Points on a hilly landscape, in no order, each with its height.
From any point a ball rolls to the lowest of the 2 points nearest to it. It stops when none of these is lower. Distance is the straight distance between rows; heights are no part of it.
Kiz h=43.0: [-10  -9  10 -17 -15  11  20  -7  31 -14 -18  22  15   9 -10  18 -14   5
 -22  -9 -18  12]
Fevaf h=19.8: [-13  -6  -7  10  -6  15 -34  -9 -26   7 -48  23   4 -10  -6  -3  -9  21
 -10  20 -13  16]
vuf h=51.8: [-15   0  13  15  -5   4 -18   8   8  10 -10   4 -17  22  18  15  19   2
  13   1   6 -28]
Muvin h=27.3: [ 15  -2 -27  15 -19  -7 -39   2 -44  11 -21   1 -30   5  36   9 -17 -10
  28  -8  15 -28]
sozol h=36.1: [ -4  12   6  27   3  -4  13 -30  14  14  23 -11  -2 -22 -11  -2   5  -7
  19  24   1  24]
Mubuf h=53.9: [ 32  12 -17  -2  20  -5 -21  29 -25   0 -11   0 -25  16  26   3  -8 -19
  12 -13   2 -26]
Sel h=55.7: [ 12   0  -5  -1  15 -10 -13  25   0   8  -3  -2 -23  25  24   3  -1 -16
  16  -8  10 -37]
dum h=42.0: [  2   1  15 -21 -11   7  16  -1  21 -14 -13  23   2  18   9  15 -10   3
 -15  -9 -20  -8]
rog h=53.4: [ 19  17   9 -13  -7   0  -7  20 -29  -1 -16  15 -20   8  17   7  -2   8
   1 -10  -3 -10]
Lif h=29.6: [-17   1   8   0 -25  16 -20  -3 -29  12 -16   3   6  -9  -9   0  17  14
   6  -3  -2  19]
gesu h=33.6: [-16   7  11   4 -13  12 -15 -11  -6  13   6  -8  10  -5 -15 -11  26   3
   9  -5  -3  17]
mib h=61.8: [  5  -7  -5   0  17   0  29   2  16  -3  39 -23  29 -23 -19 -11  15 -28
   9   5  11   6]
rabi h=36.4: [-14   9   7  18   3  -9  -7 -22  -6   8  13   3   0  -5 -29 -17 -23  11
 -32  21  -2  31]
fofe h=47.5: [-17 -15   1   2  -4   2  26 -16  33  -4  12  20  14  -8 -29 -10 -14   7
 -24  -5  -9   5]
muso h=49.8: [-14   4  10  12   5  -6  -6  -3   9   7   2  12 -23  -4  -3 -19  -4  29
   0  -8   8  -6]
lodu h=26.3: [ 17  10  -3 -16  -3   3  11   4   2  -6  -6  -7  14  -1 -10  17  16  -9
  -1   1 -18  38]
Tukef h=46.0: [  0 -11 -13  40  11 -13 -26  -7  16  19 -25   4 -28  -4   5 -11   7   1
  20  20  13 -15]
nivo h=11.3: [  0  -7   3  -8  19 -17   5   6  12   1   8  -5   1  13  23  -6 -13  -8
  15  10   8 -40]
zef h=63.2: [ -2 -10   3   8   6   3  13  -4  22  16  38 -14  13 -17 -27 -15  23 -16
  10  -5  11   9]
Megen h=55.0: [ 20  19 -18  -5  18  -7 -22   2 -36  -1   1  -3 -26  11  35   6 -39  -7
   7   4  -8 -14]
vudi h=37.5: [ -2   8   8   1  11 -23 -15  -4 -13   3   4  -2  -7  -1 -19 -25 -35  12
 -40  17   3  27]
vus h=58.5: [ -3  -8  -5  -9  19 -17  18  -7   4 -15  10 -18  45  -5 -13 -25 -19 -18
 -19  29   7   7]
Lamet h=48.7: [ 17  -5  -7 -26   8  -4  41  12  11 -22  21  -4  11  -7 -12  -1  -9   1
 -14 -23   7   7]
fud h=55.8: [ 13   7 -25  11   6 -12 -26 -12 -24  10  -9  -4 -31  13  38   9 -34 -11
  20   5  -6 -17]
san h=49.6: [ 18   2  -9 -28   7  -9  29  16   8 -28   5  -4   7  -5 -16  -2 -32   3
 -29 -20   6  28]
Vidi h=41.1: [ 10   9  11 -17 -24   6  14  16  -2 -11 -10  21  -4  20   3  16   2   6
 -14 -21 -15   4]
pibit h=14.8: [-10 -12   9  -1 -15  26  -6  11   7   6 -32  17   3   2 -11   5  28  17
 -11 -15 -10  10]
Pafa h=50.1: [ 26   5  -8 -30   5  -6   5  23  -3 -20 -16  -6  -1   3 -10   0 -22   0
 -23 -21   7  30]
deme h=42.9: [ -4 -10   4  -1   8  10  -9  11  26   9 -28  20   1   8  -9 -10  23   3
  -2  -2  -9 -10]
ruf h=52.0: [ 31  11 -12  -8  12 -11 -24  19 -40   1 -17   9 -33 -14  12 -17 -28   7
  -7  -5   5   1]
tuz h=41.3: [-10 -11  -9  32 -27  -8 -32 -25 -18   4 -28  -4 -23  -3  25  19   5  13
  34  10  28 -16]
fonam h=20.9: [  7 -18  -2 -12   7   5  44   8   7 -16  27 -23  41 -10   6   9  18 -22
   0   7  10 -17]
Mina h=50.3: [ -3 -11  10  19  12  -9  10   1  35   7  14 -27  -9   0  10   6  20 -18
  29  19  28 -18]
pani h=37.4: [-14  -5   6   2 -26  19  -4 -15 -20   3 -13  20  -5 -16 -10   3   1  32
 -17  -4 -13  25]
guruz h=43.7: [ -5   0   0  21 -31  31   0 -17  -5  17  22  14  -5 -24 -19  23  35  -3
  12 -17 -14  14]
Vofa h=38.8: [ -9  -6  -1  -6 -30  14   0 -11   3  -5 -16  16   2 -10 -24  10  -4  19
 -30 -10 -20  39]
Fol h=27.9: [ 16   4   3 -36  13   6  28  20 -20 -41  12 -12  24  15  18  15 -25  -8
 -15 -20   7 -10]
Tarok h=28.3: [-11 -20  12 -14  -4   8  22  -3  32  -6   5   2  28   3  -6  -2  11 -12
  -8   8  -4 -16]
losu h=43.2: [ 15  15 -10  12  10  -9 -15  27 -25  -2  -3 -11 -19  33  38  23  10 -26
  28  -8  17 -30]
vibu h=25.2: [  4 -11 -15 -17   4   0  26 -13  -7 -12  52 -14  21 -11 -24  -3 -14  -9
 -19 -21   3  12]
fibo h=38.4: [  8  -7  -8 -18  23 -19  -4  12  16  -7 -12  16   5   5  -1 -31 -43  -7
 -23   5   0 -19]
rep h=57.9: [ 10   0  11 -12  12  -9  -1  32  12  -1  -2   5 -10  19  11  -9  -3  -3
   0 -14   9 -42]
veg h=23.4: [ -6   0  -8   8  -2   8 -35 -15 -25  14 -42  18  -7   0  13   2  -6   7
   4  23 -22   0]
bagev h=27.2: [-12  -8   8  -2  12  -1  -7   3  18   7  -9  16  -7  16  19  -5  -7  -1
   3   6  -5 -39]
begi h=49.7: [ -4 -25  -4  -9 -20   9  37  -5  37  -6  22  22  14  -6 -20   9   6   2
 -22 -22  -8 -11]
Petu h=57.5: [-18  -9   5  31 -10  15 -24  -2   3  14 -26   6 -22   2  20  19  29  14
  24   5  12 -22]
noda h=12.4: [  6 -17   8 -15  -6  11  46  19  14 -13  31 -11  26   8   0  24  33 -26
  -4  -3   4 -21]
vagul h=34.8: [-13   3   6   2   3  -6   6 -18   5   3  24  -5   6  -5 -24 -15 -14   1
 -13   7  -6  18]
bab h=41.5: [ 16 -12  -3 -20   9  -6  -3  22  27   0 -33  17   4  10  -7  -8   7  -9
 -12  -3  -4 -10]
Famu h=52.5: [  2   4   6   6 -18   7  15  -4  -1  10  15  15 -18 -11 -14   1  17  22
  -3 -21  -7   5]
Ket h=42.2: [  0  -1   7  -5   2  -2   9   7  17   3  10  -1   4   1 -15 -13  14   3
  -3 -11  -1   5]
balir h=50.9: [-22  -6  10  26 -16  23 -23   2 -14   4 -26  14 -13  -1  13   3  23  33
  14  -1   2 -12]
parik h=57.6: [ -2  -9  -7 -27  14 -14  13  -3   4 -18   3  -9  34   3  -3 -14 -35  -6
 -27  18  -1   0]
Lofop h=32.1: [ 14   8  -4  11  28 -14  17   8   7  -1  17 -26 -14  -8   5  -4  10   5
  24   4  21  -3]
kade h=35.5: [  4   7   5 -21  16 -12   6  -7 -10  -8   7  10  -8  10  24   0 -42  -1
 -10  13 -17 -19]
bar h=55.2: [ 14  17  -3  -1   4 -11   3  -7 -33   2  -3  -9 -16  -9   5   2  -7  17
  -1  13  -6  22]
ridi h=40.2: [  5   3   7 -18 -26  15  -5   8  -4 -13 -32  26  -7   8  -2  10 -11  18
 -22 -21 -11  11]
Pumu h=49.4: [ -4  -2  -2  -7 -12   6  14  -9   4   6  55 -13   9   3 -15   7  21 -10
   6 -28  -5  -1]
niket h=43.5: [-13 -14   0   0  -6  17  14 -15  36 -11 -13  26  10  -5 -23  10  -8   7
 -26   2 -25  27]
nozo h=60.2: [  5  12  11  17 -11  -7  18  12  -3   4  20 -13 -24  19  16  26  31   2
  15  -8  15 -18]
Sofot h=36.3: [  1  -9   5 -26   8  -9  11  13  21 -12  -5  15  11   8   0 -18 -22   2
 -18  -5   1 -19]
Zup h=57.2: [ 25  13 -21  18   7 -17 -11   6 -32   0 -13 -15 -28   1  30  17   5   3
  30   7  17  -9]
zam h=39.8: [-10 -11   8 -11  -6  14 -11  13  32  -5 -29  23   1  10 -11  -8  -8  16
 -19 -20  -7   1]
Tid h=40.0: [-11 -16 -14 -11 -13  -4   6 -14  14  -7  20   2  14  -6 -39  -4 -30   1
 -37 -20  -6  34]
vub h=40.9: [-11   6   9   4 -24   9 -17  -8 -33   5 -22  18 -17 -10   9   1  -6  32
   2   4  -4  -1]
lale h=39.4: [-11 -10  -8   2 -15   6  -2 -13  12  -1   1  11   8 -10 -37  -2 -17   8
 -38  -7 -13  47]
nok h=62.2: [ -2   6   9  24 -15  -6  -6   5  -3   9   2 -18 -28   8  15  22  35   1
  29  -4  25 -10]
bolis h=40.5: [  4  -9   1  13  19  -9  28   3  25   5  28 -24  -1 -14  -1  -6  22 -12
  22  10  21 -11]
ziro h=55.5: [ -2   3  16 -13 -17   4  32   7  -1  -3  41   4   2  17   5  13   7   0
  -4 -20  -7 -17]
Puf h=43.1: [ -1  11  -3  37   6 -17  -6 -18   5  13  -3  -7 -23 -21  -6 -11   1  14
  16  24  18  12]
sed h=46.6: [ -8   3   3  28   1  -5  -2 -10   8  14  -2   4 -17 -16 -17 -18  10  21
  10   4   5   5]
vovil h=70.6: [-16   9   3  18  10  -3 -21 -17   1  14  -7  -9   7  -4 -11 -18   1   1
  11  24  -2  14]
vid h=38.9: [ 12  15  -5 -16  22 -11 -23  13 -26  -4  -2 -10  -8  -3  -2 -22 -26   2
 -19   0   3  20]
busa h=44.3: [ 10  -4  -2  -5  21 -13  30  10  13  -3  21  -7   5  -7 -13 -18   2   1
  -2  -3   6  -2]
vuzot h=45.2: [-25 -10  11  -1  10  -1   9 -15  25  -7  -1  19  11   7  -7 -17 -26   9
 -16  15 -16 -13]
suven h=32.3: [  8 -10  -6  -2   3   0  23  -7  33  -8   2   1  35 -13 -38 -10  -4 -25
 -20  16  -2  30]
Lib h=40.3: [  0  -2  11 -16  -6   0   4  22  18   2  -5  14  -2  12  -4  -6   9   7
 -12 -22   2 -15]
das h=43.6: [  7  16  -1  18   6 -10  -1 -22  -3   4  -5  -8 -16  -7  14  12   4   1
  26  29  -7  11]
bepiz h=54.4: [ 25  21  -8 -11  22  -5  -8  12 -43 -11  -2  -9 -20   8  26  11 -19   4
   0  -7  -5   5]
Ruge h=49.3: [-12   7  12  13  -4  -2  -6 -20  11   5   5 -10  -8  13  26  18   8  -3
  24  14  -5 -11]
Pil h=21.9: [ 11   3 -18   8  -8 -14 -41  -7 -50  13 -24  -6 -24  -9  24  -2 -25   0
  21   4  11  -9]
Nepo h=30.7: [  7  -2  -2   2 -16   0 -23   5 -42   9 -36   7  -6   6  16  10  10   4
  17   9  -7  -4]
Bezav h=39.5: [  5   9   3   6  -7  -8 -25  35 -23   8 -13  -1 -17  31  27  15  25 -15
  14  -5  14 -33]
rozu h=24.4: [ 16   8   8   2 -12  15  13  -6  -6   8  -8   5   3 -17 -11  14  28  -1
   4  11 -17  33]
kerem h=49.5: [  2   4  -9  22  14 -15 -19  -1   0  16 -23  12 -28 -10   2 -19  -4  17
   8  11   9 -12]
bami h=32.2: [ -9   7  -1  10  -5   2   6 -20   2   8  36 -13   2 -16 -18  -3   6  -6
  10   1  -4  24]
Kebif h=27.4: [ -2   1 -19  26  -3 -24 -41 -16 -35  15 -21 -11 -19  -8  10 -11 -18   4
  21  23  17   6]
Pugun h=43.9: [-19  -2   8   7  15  -6  -7 -12  16   1  -4  16   5   3 -22 -23 -24  10
 -23  21  -5   5]
varid h=52.7: [ 28  10 -11  -5   0  -5 -25  21 -40   6 -20   9 -30   0  22  -4 -10  -1
  11  -9   1 -15]
zeka h=37.0: [  7  -3  -8  -2  14  -3 -20  12  13   8 -28  30 -16   6   2 -17 -17   3
 -12   0 -11 -18]
domu h=54.8: [ 21  24  -2 -12  20  -3  12   3 -32 -10   8 -13 -11   1  15  12 -12  11
  -5   7 -12  22]
Rukur h=57.4: [ -2  21  23   4 -18  -2  -1  25 -16  -4   4  10 -13  34  25  22  18  -4
   5 -12   1 -28]
Reve h=31.5: [  1   1   3 -37  -4  -2  27  -5  -4 -25  22  -8  21   8   6   5 -31  -3
 -24  -8  -8   6]
fir h=71.9: [-27  -5   4   9  -7  26 -11 -22  16   9  11   6  21  -6 -29 -11   9   1
 -13  -6 -16  24]
sared h=51.7: [  8  13   6 -22   4  -2 -34  11 -16  -3 -14   9 -10   9  17 -14 -34  -2
 -10 -11 -12 -12]
ludu h=52.9: [-12  14  22 -10  -7  -2  -3  -8   1   3   6  -2  -1  22  19   6  -3   3
   8   3 -11 -15]
vebo h=33.1: [ -4   0 -19  40   1 -14 -31 -28 -12  13 -30  -5 -18 -11   9   0  -7   3
  23  29  13   4]
fedek h=39.7: [ 22  16  -7 -26  32  -2 -21  25 -25 -20  -5  -8  -6   1  12 -15 -34  -8
 -17 -18   4   5]
Mura h=54.0: [ 29  23  -6  -3   1  -6   0  19 -38  -6 -10   1 -20  14  26  21   4  -2
  11  -4  -4  -5]
fanif h=50.5: [ 29  10  -4 -33  -3   1 -17  29 -16 -15 -29   1 -11   9   6   2 -21  -4
 -18 -20   0  19]
vot h=46.7: [ 18  14 -17   6  32  -8  -8  25 -17 -14  11 -21 -18  27  37  17  -6 -21
  22 -14  21 -40]
val h=39.6: [  0   0  -4 -12  -9   3   4  -1  12  -3 -25   9   4   2 -19   0  -3  -1
 -19  -4 -15  39]
Gufed h=29.9: [ 12   6   6 -41  -3   0  14  13  -2 -35   7  -5  13  14  10   7 -39  -2
 -27 -24   2   5]
fuf h=25.4: [ 23   9 -12   2  34 -17   9  21  -3  -3   4 -11 -14   4  14  -3   4  -2
  16   0  11 -17]
kek h=18.4: [  8   3   6  -7   1   7  45  14  -3 -22  35 -13  16  17   9  28  19 -17
   3  -7   1 -15]
gusup h=17.2: [ -8 -29 -10 -23 -23   6  29 -10  20 -10  29  -5  43 -13 -16   5  -3 -17
 -17 -11  -1  -2]
Ruri h=68.2: [ -7   2  12  23  -8  14  -7   0  14  22  12 -16   0 -17 -12  -1  41 -13
  26   4  13  13]
nolu h=30.4: [ -1 -10  -1   3 -12  19   9  -6  30   5   9  15  14 -21 -31   7  21 -19
  -8 -10 -15  25]
nik h=51.1: [ -6 -10  -1  -3 -21  16  22 -11  18   6  27  24  -2  -4 -24   5  12  13
 -13 -27 -15   3]
zodu h=53.8: [  6  13  11   5 -10   0  18   3  -1   5   3   9 -25  -2   5   9  11  22
  10  -3 -10  -5]
Zila h=46.5: [-11 -14   4  -6   4 -13  29 -13  25 -13   5  17  21  -6 -19 -21 -31   7
 -31  17  -8  -4]
megiz h=33.9: [ -9  -3  -4  10  11  -2 -25   0  10  12 -20  27 -24   8  17  -9 -17   3
   6   1 -11 -33]
Fep h=26.8: [ -3   4 -13   5  -6  -7 -30 -12 -40  12 -29   0 -12   0  17   8 -13   7
  13  27 -11   6]
Bipez h=72.9: [ 11  -1 -12   0  15  -6 -16   7   3  12 -39  11   2   1 -12 -11  10  -9
   1  18 -12   9]
zigir h=40.1: [-16  -9   4  31 -33  39  -4 -10 -13  16  -2  14  -1 -26 -10  15  42  10
  16  -5  -4  14]
bokez h=38.6: [ -2  -5  -1  -3   5   7 -17   5  12  -2 -40  33  -4   3  -8 -15 -11  15
 -21  -5 -13   2]
zigos h=42.3: [-15  11   5  11  15 -18 -17 -12  -2   6  -3  15 -15  -3 -11 -29 -35  21
 -16  19  -1   0]
dokem h=40.7: [ 13  -3  -3 -20   2  -4   7  13  24 -12 -27  10  11  10  -9  -3  -6  -6
 -20  -3  -8  15]
rosol h=45.8: [  6  13   0   7   5 -13  -7 -11  -3   4  -5  -3 -17  12  25  16  -9   1
  20  17  -6 -11]
lukeb h=71.4: [-27   3   5  17  -2  11 -22 -16   3  12  -3   2  13  -4 -23 -20   0   4
 -12  12  -5  29]
Rere h=51.2: [ 16  12  -9   1  14 -14 -14  10 -18   7 -18   5 -23  -7   5 -18 -11  11
   3   7   5   2]
peb h=38.3: [-13 -14  11 -18  -4   6  13   6  34  -6  -6  19  10   7 -14 -12  -3   8
 -22 -20  -2 -10]
lifis h=56.7: [ 12   9 -13  18  23 -30  -6  -1   6  -4   9 -14 -27   4  22  -5 -14   7
  25   0  27 -16]
Ruz h=72.5: [ 17   0  -4  -8   4   2 -21  19  -4   9 -39   9  -2  14   5  -2  13 -12
   4   3 -11  -5]
Lilo h=51.0: [ 13  12   2 -25  -7   3 -31  13 -28  -2 -27   6  -3   4   5  -9 -20   1
 -17  -7  -8  14]
Zol h=46.1: [-11  -1   3  14 -23  21   1 -24   9  18  47   7   0 -12 -19  23  24 -13
  13 -19 -14   3]
tuneb h=53.7: [ -5   3   2  11  13 -22  -5  -5  10  13   8  -6 -22   1  10 -17 -12  12
  13  -2  16 -18]
tati h=68.7: [-27   2   9  19   7  -5 -19 -18  20  11   3 -11  -1   2  -1 -14   5   1
  18  11  11  -2]
kikud h=58.6: [ -8  13  20  17 -27   0   1   8 -15   7   2   5 -20  20  18  26  26   9
  12 -11   3 -14]
tuval h=45.7: [  1 -28 -27 -19 -14   2  42  -7  -5 -28  29 -26  56 -24   6   6  -7 -12
 -29 -12   7  -7]
mizo h=45.3: [-29  -2  11  16  -5  25 -18  -8   5   7 -18  14   1   3   3  -3  15  25
   3  -5 -10  -5]
kovuv h=56.0: [ 17  19 -16  15  15 -17 -13  -5 -34   4  -5 -16 -25 -10  17   4 -10  14
  19  14   8   9]
sivoz h=24.8: [-15  -7  16  17  -4  31  -2  -1  28  16  -8   8   7  -8  -4  12  39 -13
  10  11 -12   8]
rup h=40.6: [  0  11   2  28  14 -14   4 -30  16   1  12 -15  -9 -11   8   6  -4 -12
  22  39   0  12]
Gek h=33.8: [ 16   2 -14  12  24 -15  -8  15   9  15 -11 -13 -25   2  14   2  20  -9
  24   7  15 -16]
Vit h=25.8: [-14  -2  10  33 -12  18  -4 -18  -1  11 -19  11 -10 -20   1  11  22  20
  18  14  -7   9]
Mugad h=60.6: [ 13 -11 -18 -14  20   6  36   3   7 -20  31 -28  44 -19 -20   1  11 -26
  -7  -5   8  15]
sib h=35.2: [  6   7   2   7 -16   2 -22  18 -26   9 -28   2  -8  19  18  17  30  -5
  17   2   5 -16]
Palo h=65.3: [ -7  -1  10  29 -17   7  -4  -2   4  18   6 -20 -19 -13   0  15  46  -5
  31  -3  26   4]
ret h=54.9: [ 10  -2   0 -38  21  -5   0  22  -8 -29   8 -14  23   6  10 -23 -41 -12
 -18 -16  16 -15]
som h=59.5: [  3 -16 -17 -15  17  -4  34   2   7 -26  14 -26  52 -16 -13  -8 -12 -21
 -21  11  10  13]
Rego h=40.8: [-27   3  12   0  -1   8 -28  -6   4   9 -10   7   0  13   3 -16  -3  13
  -2  -8  -4 -10]
Kanuz h=15.0: [  1   0   4  31 -27   5  -2 -19 -21   8 -13  -2 -14 -27   6  17  20  16
  31  21  10  10]
mim h=21.8: [  2   9   4  18 -21  10   5 -13 -23  11  -3  -4  -9 -26  -6  14  25   8
  15  11  -8  27]
nedam h=38.5: [  2 -11  -8 -28  -3   2  41  -3 -11 -31  32 -23  45  -1  10  10 -11 -10
 -19  -3   1 -10]
Solus h=24.9: [-21  -9   2  10 -20  18 -27  -9 -32   9 -39   8   8 -14  -8  -1  12  21
  10  18  -2  10]
Rufo h=34.1: [ -6 -16  -8 -27  -4  -5  31 -14  -6 -20  33 -18  42  -5  -3   1 -31  -9
 -29   0  -3  13]
navi h=55.3: [ -9   7  11 -15   2  -5   8   4  -4  -6  31 -21   9   9   1 -16  -5   3
   4 -15   9  -8]
kuvo h=46.2: [-15  -6  15   5   1  13  -1  13  24  10  -7   4  -8  11  -1   4  30   4
   6  -3   3 -19]
mevel h=28.1: [  1   5 -12 -14  19  -4  22 -13 -14 -14  43 -20  11  -5 -14  -1 -16  -2
 -17  -5  -3  27]
nataf h=46.8: [  0  -7   0   5  14 -12  -1  12  23   6  10 -25 -16  20  22  15  17 -14
  26  11  30 -32]
Rul h=41.2: [ 21   7 -14 -23  43  -2  -9  29 -15 -23   3  -8   0   6  12 -15 -29 -12
   0 -14  13 -17]
gato h=29.2: [ -7  -6   1  40 -25   0 -14 -24  -1   5 -25  -4 -23 -16  17  23  26  10
  35  19  26  -4]
komag h=44.2: [ 19  10 -11  -8  35  -8  -7  18 -11 -13  12 -11 -14  15  30  -6 -24 -13
  13 -11  14 -36]
zanuk h=31.6: [ 14   5 -19  15 -11  -9 -38   7 -23  11  -6  -3 -38  21  39   7 -13 -20
  24 -18  16 -37]
litop h=29.8: [  8  10  -5  -2  11  -1  17  -9 -11  -4  35 -15   0 -14 -15   2   4   1
  -2  -2  -8  33]
noko h=39.0: [  0   6  14 -12 -25   8  -8   0 -22  -2 -17  17 -12   0   1   3  -7  25
 -14  -6 -18  10]
sutir h=73.5: [  1   5  -1   3  -6   1  -7  -3 -11   8 -16   6   2 -22 -30 -10   9  11
 -16  12  -7  41]
binak h=56.3: [  3  -9  -8 -31  27 -13   0   9   2 -19   1 -14  35   8   9 -23 -29 -12
 -10   7   7 -13]
Disoz h=71.8: [  8   6   4 -13  10  -1  -7  21   3   4 -12  -9   7  18   6   2  23 -10
   6  -1  -3  -1]
Satug h=54.5: [  6  16  11  -8 -11   2  24  -1  -8  -8  20   2 -10  12  11  16   4  10
   2  -7 -17  -4]
Kud h=37.1: [-18  11   8  -5   1  -6 -12 -10  -1   7   6  -3   4   5  -9 -22 -10  11
  -6  -2  -2   8]
kuzum h=18.7: [ 10 -20 -26 -18   3   5  24 -10  -2 -11  62 -14  30 -24 -26   5   2 -24
  -3 -24   2   1]
liba h=70.9: [  7   9  -4   3   5  -6 -13  11 -13  14 -17 -14   1   4  -1  -4  22   1
  17   7   5  10]
Fimu h=33.3: [-20  -4   6  28 -18  27  -7 -25 -15   9  -5  14  -4 -19  -6   7   7  33
   4   6 -15  15]
vol h=29.1: [ -4 -15   3 -14 -17  17  19   2  33  -4   3   9  22   3 -22  16  20 -13
 -11 -15 -13  19]
mov h=46.9: [  9 -13  -2 -13   2  -4  48   6  16 -10  31  -2  15  -9 -11   0   5   0
  -6  -8   6 -15]
siko h=53.6: [  3   9  10 -30   9  -6  -2  15  -9 -16  16 -10  11  12   6 -20 -25   0
 -11 -17  10  -6]
Boge h=40.4: [ -2   7  -2  -4  25 -21 -11   0   5   1   1   9  -2   7  -2 -34 -37   4
 -12  13   2 -12]
resok h=33.7: [  3   3   7 -28   4  -7  18  -4   1 -13  10   1   7  10  11   0 -26   6
 -14   4 -14  -7]
ror h=33.5: [-14 -12  11  -1  11  -9   9  14  21   6  13 -14   2  19  18   2  13 -13
  16  10  23 -48]
Bilel h=19.0: [-11  -4   9  12 -15  27  -5  -3  14  10 -20  12   9 -12 -19   8  36   3
  -2   2 -15  21]
Nem h=34.7: [-13  -4  13  17 -37  21  -6  -6 -28  15 -14   0  -1 -12  -5  16  36  16
  21  -4   4   4]
kili h=31.4: [  3 -10  -9  10  -6   9  13 -15  33   0  14  12  24 -24 -45   1   0 -29
 -17   0  -8  39]
futi h=38.2: [  7  11  -4  28  11 -20   5  -7  13   9   5 -14 -25 -13   4  -3  15   9
  28   9  19   1]
kuzi h=55.6: [-14   8  27   2 -12   1   6   3   2  -4  14   2  -2  35  25  22  17  -7
   9  -1  -3 -32]
rav h=38.1: [  8  10  -3 -13  24 -18 -11   8 -14 -12   0 -12   6   1 -22 -26 -37   3
 -37   4  11  29]
zutu h=28.2: [  0 -16   2 -17  11  -7  25   4  22  -4  13 -17  34  -1   4  -6  10 -15
   3  16   1 -23]
tozaz h=69.9: [  5  14   2  16   4   0  -3   0  -1  15   4 -18  -2 -14  -5  -1  31  -4
  21  10   9  20]
Tum h=36.2: [-22  -4  20  27  -8  31  -9  -4  19  10 -12   4  -2   8  11  27  39  -5
  19  15  -6 -13]
mibiv h=52.6: [  7  14   7 -20  10  -6 -13  13 -12   0   1  -2  -4  18  11  -9 -14  -1
  -3 -10  -1  -9]
mam h=41.0: [  3  -4  -6  25  12  -7  -8   8  20  18 -22   2 -20  -7   5   0  24   3
  18  19   6 -12]
saz h=72.2: [-31  -6   4  12 -11  35 -10 -21  11  -4  -4  21  17  -2 -21   1  -3  20
 -19  -5 -24  26]
Gini h=65.5: [-22  -6  10  15   3   0   5 -11  29  13  25 -14   9  -9 -11 -13  15 -12
  16   8   9  -7]
zita h=31.7: [-13  -8   3   6   8   5   7 -14  32   2   4   5  27 -12 -29 -20   3 -15
  -9  16  -6  14]
sak h=53.0: [-15   3   8   1  -8  -4   8  -1   8  10  38 -18   2   8  -1  -2  14   1
  15 -19  13 -10]
gipak h=24.0: [ -9 -27   4 -21 -17   5  31   5  20 -12  18 -10  41   7  -1   7   9 -18
 -12  -7   3 -18]
bor h=8.2: [  3 -29 -25 -18  -9   1  24 -15  12 -10  41 -10  47 -25 -29   1  -5 -31
 -16 -12   2   8]
Supel h=27.8: [  9   0  -1 -25 -14   7  19   4  20 -13  -6  -4  22  11 -13  21   7 -16
 -11 -11 -15  27]
rona h=30.0: [-12  11   6  -1  -5  -4 -27 -17 -30  10 -12  -6   0   2   5   0  -6   6
   4  16 -12  18]
Lok h=23.7: [ 11   3   1 -23  15   0  39  18  -6 -27  20 -12  20  10  15  13  -1  -5
  -3 -12   4 -18]
latud h=29.7: [-12  -8  10  15   6  19  -2  -7  32  10  -5   6  20  -9 -19  -6  22 -20
   7  18 -11  10]
fefaf h=33.2: [ -3  -8 -18  23 -26 -10 -38 -16 -29   7 -27   1 -28  10  35  16  -4   0
  28  -2  16 -25]
siz h=73.2: [ -1   2  -5   0   5   0 -23   2  -8  10 -38  10  10  -8 -20 -16   4   5
 -11   9  -6  28]
ruk h=48.4: [ -8 -30 -10   0 -20   9  25 -22  38  -5  26  25  16 -19 -33   0 -14  -1
 -27 -21 -12   2]

Where does a ball stop that starts at each point below?
Mugad => peb
Satug => Sofot
Ruz => bor
ludu => bor

Call two points neighbours if one is among the 2 nearest of the other. Go from one point of each pair to the other, from neighbour to neighbour, staying as low as possible. Name the highest point that can't be avoided.
Sofot / noko => fofe
bor / Pil => mibiv
Muvin / Kanuz => tuz
nivo / peb => zam
Pil / fuf => Tukef
bor / noda => Tarok
Fevaf / vagul => vot
pibit / Kanuz => suven
